The views of a scene show one set of named points, each view turned or mirrored, and shifted as a whole, with a little noise and some points left out.

Scene 1
View 1
tidep: [ 20   7  15  38 -25  -7   4 -14  24  -3  33 -10 -22 -11  15  -7 -18 -20
  18   2   4 -38   9   7   3 -16  26   8  -5 -31 -12  12]
pogi: [  4  17  19  52 -15  -1 -10 -29  26   0  27 -26 -12   2  24  -3 -11 -22
  -1  13   7 -24   6   6 -14  -6  32  -1 -11 -25 -18  21]
nuko: [ 15  -6  -5  38 -15  -6   6  -1  16 -17  27 -13  -9 -12   0 -12 -20 -30
  15  12  -3 -29  24  20  -4  19  22  26  -9 -14 -15   9]
rab: [  9   5   7  47 -14  -4  -4 -15  24  -7  23 -24 -10  -4  11  -6 -16 -27
   7  15   3 -21  16  13 -15  13  26  12 -12 -14 -18  16]
gel: [  9   5  -8  39 -14   1   8  -9  -5 -21  31  -4  -5 -19  21 -12 -18 -18
  -6   0   2 -39  20  32  18   4  26  32  -6 -30 -14   5]
seluf: [ 26 -20 -14  32 -13 -14  12  19  10 -22  20  -7  -7 -32  -5 -14 -26 -29
  20   8   1 -34  32  34   6  25  10  49 -13  -4 -12  -3]
ler: [  3   4  -1  38 -22   8   9 -23   9 -24  47  -1 -16  12  11 -22 -17 -29
  12  -1 -14 -42  18  12   9  -4  42   2   5 -45 -13  20]
gitiv: [  9  11  13  44 -20   0   0 -24  21  -7  35 -15 -16   0  17 -10 -16 -24
  10   8   1 -33  10  10  -4  -6  33   3  -5 -31 -15  18]
pinut: [  5 -15 -20  46  -1  -4   3   4   8 -25  16 -24   7 -12  -1 -11 -19 -36
   1  24  -6 -12  34  39 -16  53  18  40 -18   5 -21   9]
Bor: [ -9  34  19  55 -14  11 -12 -51   9  -2  41 -21 -11  14  41  -5  -6 -17
 -18   6   4 -27   0   7  -4 -17  46 -13  -4 -46 -18  26]
donu: [ -7  12 -31  48   9   9   4 -10 -38 -31  23 -11  19 -33  35  -7 -14  -8
 -46   4   9 -25  27  62  24  32  20  57 -16 -20 -20  -3]
Fule: [ -7  44  11  50  -9  12  -8 -47 -14  -3  40 -10  -7 -13  57  -1  -5   3
 -37  -7  18 -38  -4  24  24 -32  39   8  -6 -54 -17  14]
buv: [  4  20  14  45 -18   4  -1 -31  10  -6  36 -12 -15  -3  29  -7 -12 -16
  -4   1   6 -36   6  12   5 -17  34   4  -5 -38 -16  15]
Vutuk: [ -8   5 -14  46 -10  16   7 -24  -4 -32  44  -6  -3  14  15 -21 -15 -31
  -6   6 -17 -33  25  26   5  21  42  14  -2 -36 -17  18]
View 2
gitiv: [ 10   2  23   8   8 -17  -2  -7  18 -12  11 -13 -20  10 -21  -3  -5 -19
 -13  -1 -14  -5   2 -13 -26   2  21   7   9   0   9   4]
ler: [  1  18   1  -9  25 -31   9   2  19 -19  20  -1 -30  12 -13  -6   2 -10
   1   3 -17  12 -12 -19 -15 -10  23  10  -2 -22  13  14]
rab: [ 17   1  24  11 -16 -21   4  -9  25 -16   9 -11 -24  13 -24 -14  -1 -19
 -10 -12  -2  -4   0  -9 -23   6  25  -9  12   3  17   8]
pogi: [ 12  -3  29  13  10 -14  -2  -6  15  -8   4 -14 -23   9 -20  -6  -5 -20
 -20  -5 -11 -11  -2 -11 -29   2  17   5   7  13   4   5]
Fule: [-20  -3  12  -6  50   4   6  17  15   7   0 -14 -11   9  14  -4 -34  27
 -26  -1 -21 -16 -17   0 -33  -9   8  14  -4  16 -10 -15]
seluf: [ 11  14   5  -7 -42 -30  20  -8  50 -18  26  -9  -9  24 -17 -20  -4   6
  13 -23   7  17  13   3 -16   7  40 -42  17 -29  45  -5]
tidep: [ 11   8  16   0   9 -25  -2  -7  22 -13  25 -11  -8  15 -22   6  -6 -16
   0   9 -24   4  16 -14 -28   4  30   3  13 -24  19  -1]
Bor: [ -2  -1  23   9  41  -7  -3   4   6  -6  -3 -11 -29   4  -9  -5 -10 -11
 -28   1 -19 -14 -20 -15 -28  -8   7  25  -2  21 -12   6]
buv: [  1   2  17   2  25 -13   1   2  18  -7  11 -12 -17  11  -7  -3 -13  -2
 -15   0 -19  -6  -5  -9 -26  -4  18   9   5   1   5  -2]
nuko: [ 13  10  10   0 -22 -29  12  -8  36 -20  18  -8 -21  17 -20 -16   2  -8
   1 -14  -1  11   3  -7 -17   2  31 -20  11 -16  27   5]
Vutuk: [ -4  16  -2 -10   9 -29  18   6  26 -20  10   2 -42  13  -5 -25   4   0
  -5 -16   2  11 -30 -12 -11 -15  17  -3  -7  -6  12  18]
View 3
gel: [ 13 -25  -9 -20  36  26   6  18  15 -10  14  11 -23  -2   8 -10   4  22
  -8  -2  -7   2  23  18   3 -25  13  37 -19 -18  -7  11]
donu: [ -2 -66 -34 -41  48  37 -10   5  30  -3  22  -4 -35 -13  30 -25  21  28
 -32  10  -5  -3  25  26 -10 -37  20  54 -34 -54  -3   2]
pogi: [ 18  24   6   1  32  32  30  13  23  -6  15  11  -5  -5   7 -14  15 -11
  11  -2 -18  -6  15  28   0 -28  20  43   7 -10  20  10]
nuko: [ 12 -20   7  -8  25  13  16  29   2 -12  17  16   3   1   8 -13   8   8
 -15 -10 -10  -7  17   6  -7  -7   0  51  -6  -9   7   4]
rab: [ 13   3  10  -3  29  22  25  20  10  -8  15  13   3  -3   9 -14  15  -2
  -4  -5 -18 -11  16  18  -8 -15   9  53   4 -10  18   4]
tidep: [ 25  14  10  -1  30  20  19  27  12 -11   7  23  -9   4  -3  -1   0  10
  11  -9 -18  -6  21  20   9 -18  14  32   0   5  -1  17]
ler: [ 14   8  -4 -10  19  22  29  12  10 -13  23  10 -11   1  -3 -14  -4  11
  16 -12   8  25  11   2  11 -30   7  29 -12   1  -1  17]
Vutuk: [  3 -14 -15 -21  22  26  28   5  11 -12  32  -1  -8  -7   9 -26   7   8
   1  -9  13  27   8   1   0 -33   5  44 -18 -19   7   8]
pinut: [ -1 -45   0 -17  26  14  13  25   0  -9  22   5  13  -7  23 -26  21   3
 -35  -4  -7 -14  13   1 -23  -3  -6  76 -10 -31  18  -8]
seluf: [ 13 -48   7 -14  30   5  -2  41  -5 -12   9  22   1   5  11  -6   3  28
 -35 -10 -13 -19  25   4 -10   6  -6  55 -16 -13  -5   5]
Fule: [ 18  18 -24 -18  49  55  13  -4  47  -3  16   5 -48  -7   8 -11  10  10
  24   9 -16   8  25  49  17 -63  44  18 -13 -25  -3  22]
buv: [ 19  17  -4  -7  34  36  23  11  25  -7  15  13 -22  -2   4 -11   7   6
  16  -2 -13   4  18  27   9 -36  23  30  -4  -8   4  18]
gitiv: [ 18  16   6  -3  26  27  26  17  16 -10  16  14  -8   0   3 -12   6   2
  11  -8 -10   3  15  17   5 -24  14  37   1  -3   8  13]
View 4
Fule: [ -7  31  13 -12 -42  33 -33  -6  15  27  14  -4   8 -16  20  57  -6   2
  13 -20  14  18   3  13 -17  12 -30  -4 -16  21  16  -4]
gel: [  4  49  27  -5 -10  48  -6  -8   0  30  23  -7 -14  -6   2  12 -16  25
  21 -13   0  13 -11   8  -2  22  -7   7 -13  40   1  -9]
buv: [-13  26  29  -4 -27  28 -17 -12  11  19  13 -16 -10   2  20  32  -9   2
  25  -4   3  19   5  15   1  -1 -19   8 -19  28  -1  -7]
ler: [ -4  25  35  11 -11  34   8  -9   2  41  18 -29 -28  20  17  15 -11  -2
  21   7   6  15   1  23   9  10 -19  15 -25  26  -8  -6]
Bor: [-25   4  19  -3 -39  19 -24  -8  19  23   9 -25  -6  -8  32  50   1  -9
  16   0  12  20   8  21   6 -11 -17   1 -25  13  -3   4]
nuko: [ -9  43  38  -2   1  41   2 -16   3  20  21 -12 -30   5   4  -7 -15  31
  33   0 -13  14  -9   8  17   3  12  14 -15  48 -18 -11]
seluf: [  4  64  42  -7  10  55   6 -17  -4  15  26   2 -30   5 -12 -22 -24  49
  40 -10 -22  12 -16  -1  12  16  17  16  -8  63 -14 -21]
pinut: [-11  42  24  -6   8  50   4 -11  -1  23  23 -12 -33 -26  -2 -18 -15  57
  23  -4 -17   7 -24  -3  28   5  48   3 -13  48 -22   1]
gitiv: [-18  25  36  -2 -19  28  -8 -15  11  17  15 -19 -21  10  19  19  -8   8
  30   4  -4  20   4  16  13  -6 -10  12 -21  32 -12  -7]
pogi: [-27  19  31  -8 -27  22 -17 -16  17   9  11 -17 -15  -4  24  27  -2  11
  30   3  -7  21   6  11  16 -17  -2   7 -19  30 -13  -4]
tidep: [-12  37  47  -4 -17  29  -8 -17  11  11  17 -13 -18  21  13  16 -12   7
  40  -1  -8  24   9  15   7  -4 -21  18 -16  42 -10 -18]
Vutuk: [ -1  24  19  10  -9  42   7  -4   0  49  20 -31 -29  -7  13   8 -10  18
   8   4   7   8 -14  18  12  17   7   4 -24  24  -7   7]
donu: [ 14  58  -2 -13 -10  64 -17   2  -5  39  27   6  -1 -49  -9  17 -17  53
   2 -31   5   3 -33  -7  -9  40  23 -13  -6  37  12   3]

Which points are out of place in each view (at most two, in the order of its rows)? Write - if all are in place.
view 1 | -
view 2 | gitiv, tidep
view 3 | -
view 4 | Fule

Scene 2
View 1
Rus: [ 48  24  19 -15  12 -11 -30   6  -7  -9   2  29 -23  29 -13   7 -28  19
  48  -2 -20   3 -35  17  -9  19  18  11 -23 -10  -4 -20]
zupof: [ -3   0   3 -16 -13  33 -40 -17  22 -36   1  24   4   2 -25 -26  24 -11
   1   0  24  19  37  30  33 -33 -31  -5  -8 -56  -6 -45]
nef: [-13  12   5 -21  -8  -1  15  -5 -24 -15  30 -12 -28  -1  22  18  49 -10
   4  21   7 -12 -19  23   7 -23  -8   6 -29 -33  11  -1]
sofut: [ 46  20 -44 -29  28   0 -51 -17   9 -13 -17  42   0  60 -18 -13  10 -24
  60 -25 -37  39  34  22 -68  -3  -5 -22 -46 -17  -6 -54]
Teb: [ 10  -2  19 -45  11  -3  -6  -8   2  -8  -4   4 -17  -9  -4 -11   8  20
   0   9  21   5  16  18  16 -17   1 -26   9 -16   1   0]
Dib: [ 16   8   0 -34   9   2 -18  -9   4 -13  -2  14 -13  10  -8  -9  13   2
  16   1   4  11  14  20  -3 -16  -3 -17  -9 -21  -1 -16]
Bidi: [  3  10  19 -21  -5   0  -1  -2 -11 -14  20   1 -24  -4   3   6  20   9
   9  14  10  -9 -19  20  22 -13   1   4 -14 -28   3  -4]
Movaz: [ 19  15 -13 -18   5  10 -34 -10   4 -23   2  25 -10  28 -12  -6  19 -15
  33  -6  -9  17  10  24 -14 -13 -12  -2 -32 -34  -3 -39]
Falus: [-17  -2  27 -48   2 -15  37  -4 -24  -1  21 -28 -38 -27  28  11  37  19
 -17  29  27 -20 -13  14  22 -22   6 -19   5 -12  13  34]
sosep: [ 38   4  15 -20   7  25 -70  -9  36 -27 -25  51   7  15 -53 -38 -36  17
  21 -15  15  31  32  23  28  -8 -12 -12  12 -37 -16 -50]
ves: [  3  -7  -9 -57  18  -4  -1 -16   1  -6 -10   1 -13  -2   4 -18  29   4
  -4   3  20  14  47  16 -10 -30  -6 -47   6 -13   2  -1]
Tonun: [ 28  19   0 -20   8  -6 -16  -3 -11 -11  10  15 -23  26  -1   9  10  -2
  38   2 -17   2 -19  20 -18   1   5   4 -33 -15   1 -19]
Nabem: [  3   4  26 -28  -2   0  -2  -3  -8 -11  12   0 -24  -9   1   2  13  15
   3  16  18  -7 -11  19  26 -14   1  -2  -2 -25   5   0]
bop: [ 23   2  -4 -41  17   4 -28 -13  12 -12 -16  22  -7  14 -17 -19   3   5
  16  -4   7  22  33  20  -5 -16  -4 -27  -1 -18  -6 -23]
View 2
Rus: [  6   6  -4   6  -7 -43  25  15  20  22   6   4 -18 -44  -4  17 -30 -17
 -18  15  -6  18 -24 -68  27  11 -39 -41 -21   3  18  32]
zupof: [ -2 -16 -26  42   3  17 -10  -5 -13 -18 -19  14   8  -8  14 -22 -20 -22
 -22   2   2  16  22  27  -4  29  -9  -1  32  36  -1   9]
sofut: [ 19  12   6   7 -27 -49  27  23  -8  -1 -13 -37  40 -37  40  38 -11   0
 -19   5  -3  20   1 -28  15   6 -65 -37   4  67 -66  44]
Falus: [-28  -5   8 -22 -26   4  -9  27  -9  32  26   7 -19  13 -21 -34 -22 -15
 -85  34  -1   3  54 -46   7 -11   9  15  32 -54  69  18]
sosep: [ -6 -40 -20  69  31 -10  -1 -19 -20 -25 -14  -5 -12 -22  12  23 -14 -33
 -13   5   6  24 -21  15  22  19 -30 -45 -11  46  -2  18]
ves: [-24 -22  15   7 -18  -3  -5  16 -37   5   9 -28  10  12  13   1  -5 -12
 -75  25   6  10  47  -3   9 -13 -16  -7  27   8   6  27]
Tonun: [  8  18  -2  -7 -24 -31  20  24  16  21   4   0   0 -32   2   1 -28  -9
 -27  15  -7  13   5 -54  11  10 -32 -18   6   5   7  30]
Nabem: [-15  -8  -7   6  -6  -3  -3  10   1  17  11  13 -18  -8 -13 -20 -27 -21
 -48  20  -2   9  22 -33   9   7  -3  -5  16 -19  47  17]
Dib: [ -9  -6   0  10 -14 -12   3  14 -11   7   3  -9   2 -11   8   1 -18 -15
 -46  15   0  15  19 -21  10   3 -24 -14  14  12   7  25]
bop: [-10 -18   1  24  -5 -15   4   9 -24   0   1 -20   5  -9  12  16 -11 -18
 -46  15   4  17  15 -10  16   0 -29 -24   8  24  -4  27]
nef: [ -3  22  -7 -23 -33   1   2  31  15  27   8  20   2 -10  -4 -39 -32  -4
 -46  20  -8   5  43 -42  -4  13  -3  18  39 -19  34  16]
Teb: [-24 -23   4  15  -4  -6  -4  10 -21  11  13  -7 -13   3  -4  -3 -15 -21
 -60  23   0  11  26 -19  13  -4 -12 -15  14 -10  33  23]
Bidi: [ -8   3  -7   0 -12  -4   4  16  11  20   8  18 -13 -15 -10 -25 -29 -15
 -41  20  -5  10  20 -37   7  11  -6  -2  18 -17  42  15]
View 3
Rus: [-21  10  20  -7  39 -28  -1  12  20 -26  53   5   7  19  -5  -9  51  17
  37   6 -33  49  23  52  -8  -9 -19   7 -28 -29  -2   5]
Nabem: [ 13   5 -19 -16   4 -10  13  -1   4 -29  25  18 -14   9 -12 -14  17  -9
  22   5 -15 -11  33  41  -7  25  -2   3  -1  -5 -16  28]
Falus: [ 43   6 -32 -24 -14   7  13 -15   4 -38  21  46 -23  10 -16  -9  -7 -15
  34  28  -9 -34  34  46 -25  35 -22 -17  26   1 -52  32]
Tonun: [-21  25   3  -1  41 -16   0   3  17 -23  33  20  -7  17  -8  -5  28   2
  12   6 -43  32  24  52  -1   2 -32  -2  -5 -29  -4  10]
Movaz: [-33  27  -4  14  39 -16  -7   7  13  -5  12   3  -5   6  -5   4  23 -16
 -17 -21 -45  28  18  43  20   8 -20  11  -4 -20  14  17]
sofut: [-55  49  12  40  60 -18 -51  19  26  23   9  -7  18  -6   4  27  31 -13
 -20 -31 -62  76  -4  50  19 -21 -53   8 -10 -28  14   4]
Dib: [ -6  19 -12   4  16  -9 -14   6  10  -3  13   5  -2  -3  -3   6  18 -16
   5 -11 -26  13  16  41   3  12 -17   6  -2  -8  -8  23]
bop: [-10  18 -11  13  11 -10 -30  10  10  10  10 -10   8 -14   0  15  22 -20
   7 -25 -21  22   7  34   5   7 -13  13 -12  -2  -7  25]
sosep: [-27  -1  -1   9  12 -32 -20  27   0  16  17 -47  17 -15   8   8  52 -16
   7 -53  -9  30   8  21  19   4  34  43 -45   9  29  28]
nef: [  3  21 -25 -12  24  -3  28 -13   9 -37  15  43 -32  21 -18 -16  -2 -14
  -6  17 -37 -16  38  48   0  28 -26 -12  24 -19 -15  23]
zupof: [-21  10 -24   6  15 -13   6   6  -2   4  -8 -16 -13  -5  -5  -2  14 -36
 -32 -44 -23  -8  24  21  30  30  23  30 -10   7  26  38]
Bidi: [  3   3 -14 -17  15 -11  23  -3   5 -32  26  20 -19  18 -12 -18  18  -9
  11   2 -21 -10  36  40   1  24   2   7   0  -9  -6  26]
ves: [ 13  24 -26  11  -5   2 -38   2   6  10  -9   6   1 -18  -1  20  -6 -32
   6 -13 -18   0   5  34  -7  21 -27  -4  13   7 -32  32]
Teb: [ 16   6 -19  -5  -6  -7 -14   4   4  -9  15   4  -1  -8  -2   3  14 -17
  26  -7  -9  -3  18  35 -10  19  -5   5  -2   6 -24  30]
View 4
Dib: [  0  -7 -24  -2  29  18  -7   7  15  -8  -1  34  36   4   2  22 -30   4
   6  -8  -5  22  16 -14 -20  20   9   9  -5   1   9  12]
Movaz: [  1   8 -30   5  64   8  12  22  30 -12  13  31  42   5  15  27 -28  -4
   5 -12  -3  34  17  -3 -37  12  11  23  -1  13  21  16]
Tonun: [  8  -5 -10   7  44 -10   9   6   7 -30  12  15  30   4  37  35 -43   8
  10  -3  -6  31  11  -5 -33  29  17  36  -7  -4  15  11]
ves: [ -2  -8 -30   2   5  39 -34  15  -3   4 -21  58  43   8 -20  23 -35   3
   4  -1   0  11  21 -22 -15  18   8 -17   2  14  10  -7]
Rus: [ -5 -22   6 -12  45  -9   8 -21  14 -31  17  -1  33 -11  36  25 -37  18
  18 -10 -13  30  12  -8 -24  36  14  48 -16 -16   6  32]
sofut: [-19  10 -12   3  90  18 -11  34  31 -16  10  30  74 -27  12  53 -47   5
   1 -14  -8  26  26  -2 -77   1  27  56  12  57  55  13]
Nabem: [ 12 -14 -23  -1   8   6   6 -11   5 -12   3  28  13  22  13   8 -26   6
  12  -3  -5  26  10 -15   4  32   1  -3 -18 -30 -13  12]
sosep: [-32 -24 -14 -39  76  43   0 -17  64   9  13  23  66 -33 -28  -6   1  11
   8 -34 -11  28  32 -18 -19  10   6  27 -14   7   1  62]
zupof: [  4  10 -60  -6  56  31  18  21  56  12  13  50  36  13 -20  -6   4 -18
   0 -24   1  33  24 -11  -8   4  -2 -16 -11   0  -2  25]
Teb: [  2 -21 -20  -8   5  26 -16  -9   3  -1 -11  37  30   8  -9  11 -28  10
  13  -5  -3  15  16 -21   0  28   3  -8 -11 -12  -7  11]
Bidi: [ 19  -7 -26   5  16  -2  13  -5   4 -17   6  24   9  25  23  14 -27   2
  11  -2  -2  29   7 -12   0  31   1   1 -16 -30 -11   8]
nef: [ 33   9 -39  23   8 -13  16  18  -7 -23   3  34   0  42  35  23 -39  -9
   9   8   3  29   2  -6  -7  31   3  -9 -11 -27  -3 -14]
View 5
Nabem: [-14 -32  -9  15   7 -16   8  35 -13 -23  -5 -22   5   1 -40  11  16  25
  19  -1 -15   3  -1  -1   2  -3   3 -24   7  12 -45   8]
zupof: [-11 -33   1  52 -23 -19  10  20  17   0 -12  -4 -26   4  22  -1  -8   7
 -16 -26 -41  19  -9  41  -1   8 -31  -6   2  -4 -35  12]
Rus: [  2 -44 -21  41 -19 -16 -20  63 -40  13  37 -26  28  50  -7  16  25  35
  52   9  13   1   4 -21 -10 -17  10  14 -14  16 -45  14]
Teb: [ -5 -39  13  28  -6  -8  -1  42 -13 -22  -3 -23  -8   0 -43   4  20  17
   7 -11 -29 -28   3   9   8  -4 -12 -23  11   7 -41  -2]
ves: [ -7  -7  27  23  -3   8 -13  17 -10 -25   3  -7  12   9 -36 -18   9  14
 -15 -12 -35 -39 -10  22  28   3 -24 -14   3  -4 -36 -25]
bop: [  1 -28  15  47 -23   0 -19  36 -14  -3  17 -12   7  29  -4 -10  10  15
   1 -16 -27 -27  -4  18  14  -4 -27   2  -5  -1 -34  -9]
nef: [-25   5 -22  -7  25 -11  17   5  -9 -29 -10  -9  30   4 -34   2   1  31
  13  10   3  29 -14   1   4   5  12 -16  -3  10 -47   9]
sofut: [ 10  -2   4  64 -42  12 -44  24 -27  33  54   4  46  82  52 -25  -4  25
   7  -8   1 -15 -19  17  17  -3 -28  46 -37  -9 -30 -19]
Falus: [-22  -9   2 -19  37  -6  18  18 -17 -54 -18 -21  20 -19 -89   6  19  31
  12  11 -12 -11  -5  -7  14   3  14 -40  16  15 -50  -4]
Movaz: [ -5 -15 -10  44 -19  -9 -12  25  -9  11  18  -4  22  41  22  -5  -3  24
   9  -7  -8  14 -14  15   4   0 -13  16 -17   0 -37   2]
Dib: [ -4 -22   5  33 -10  -3 -11  30 -14  -7  12 -12  12  23 -15  -5   9  21
   7  -7 -17 -11  -8  12   9  -2 -14  -3  -6   2 -40  -5]
Tonun: [ -7 -18 -17  26  -4  -9 -11  33 -28   3  25 -15  38  40  -4   2  10  33
  31   7  12  10  -9  -8   1  -8   6  12 -16  11 -43   6]
Bidi: [-15 -24 -16  12   9 -16  12  30 -13 -20  -2 -18   9   5 -33  12  11  28
  22   3  -6  14  -3  -2  -1  -2   8 -14  -1  12 -48  13]
View 6
Nabem: [  9  13 -12 -38   8 -13  14 -18 -16  18 -25  -4   8   6   3 -12  18 -13
  -3 -33 -17  -3 -19  19   0 -21  13 -10  -3  27 -42   8]
sofut: [ 12 -52 -22 -10  14  39 -12  13   0 -24  -4  24 -33   9 -70  29 -22  75
  -7 -35 -40 -45  -8   2 -58 -37  77  24   3  52  23  -2]
zupof: [  1 -46   2 -28  -5 -11  -8  -3 -34 -18   6 -18   0  -8  -4  11  10  20
 -55 -15 -17  33 -28  22 -36  -7  13 -22  -9  52  -6  21]
nef: [ 10  18 -40 -49  -7  -7  -1 -46 -20  34 -20   1  33  10  -1  11  15   7
  -8 -49 -15 -25   1  29 -12  -8   3   0   1  36 -46  -8]
sosep: [  3 -58  24  -5  13  -2   0  39 -13 -41  -6  -6 -49  -5 -17 -19   3  11
 -34 -12 -34  36 -41   4 -26 -38  50 -16 -19  34  11  35]
Movaz: [  6 -34 -23 -21  -3  12 -13  -7 -11  -4 -12   6 -10   5 -30  12   1  39
 -23 -39 -30 -14  -7  18 -38 -21  38   4  -6  43  -5   0]
Tonun: [ 10  -9 -30 -23   3  12  -4 -14   3  12 -31  17 -13  15 -26  -3   4  22
   4 -51 -32 -35   1  13 -18 -30  40  12  -8  27 -19  -6]
Falus: [ 16  58 -20 -63  24 -19  32 -39 -29  38 -16  -6  43   4   6   2  20 -27
  17 -27  -2 -21 -28  23  13 -20   1  -8  13  28 -68   2]
ves: [ 16  13   0 -48  35  -1  28  -5 -36  -3  14  -7  18  -7 -33  26  -4  17
  -6  -4  -7 -16 -46  13 -26 -27  33  -6  20  50 -28  17]
bop: [ 13 -16   1 -28  25   5  14  10 -18 -15   1  -1 -13  -2 -32   9  -3  19
 -12 -13 -22  -7 -37   9 -25 -36  45  -2   4  43  -9  16]
Bidi: [  7  10 -21 -37   3  -9   4 -24 -14  21 -25   1   8   6   3  -7  18  -6
  -7 -42 -21  -7 -11  22  -3 -18  11  -6  -7  28 -40   3]
Rus: [  9 -12 -21 -10   6  14  -3   4  18   5 -49  24 -41  19 -20 -29  10   7
  16 -56 -42 -27   0   5  -6 -45  53  13 -19  11 -16  -1]

Which points are out of place in each view (at most two, in the order of its rows)? Write - if all are in place.
view 1 | -
view 2 | -
view 3 | Bidi
view 4 | Rus, sosep
view 5 | Teb
view 6 | -
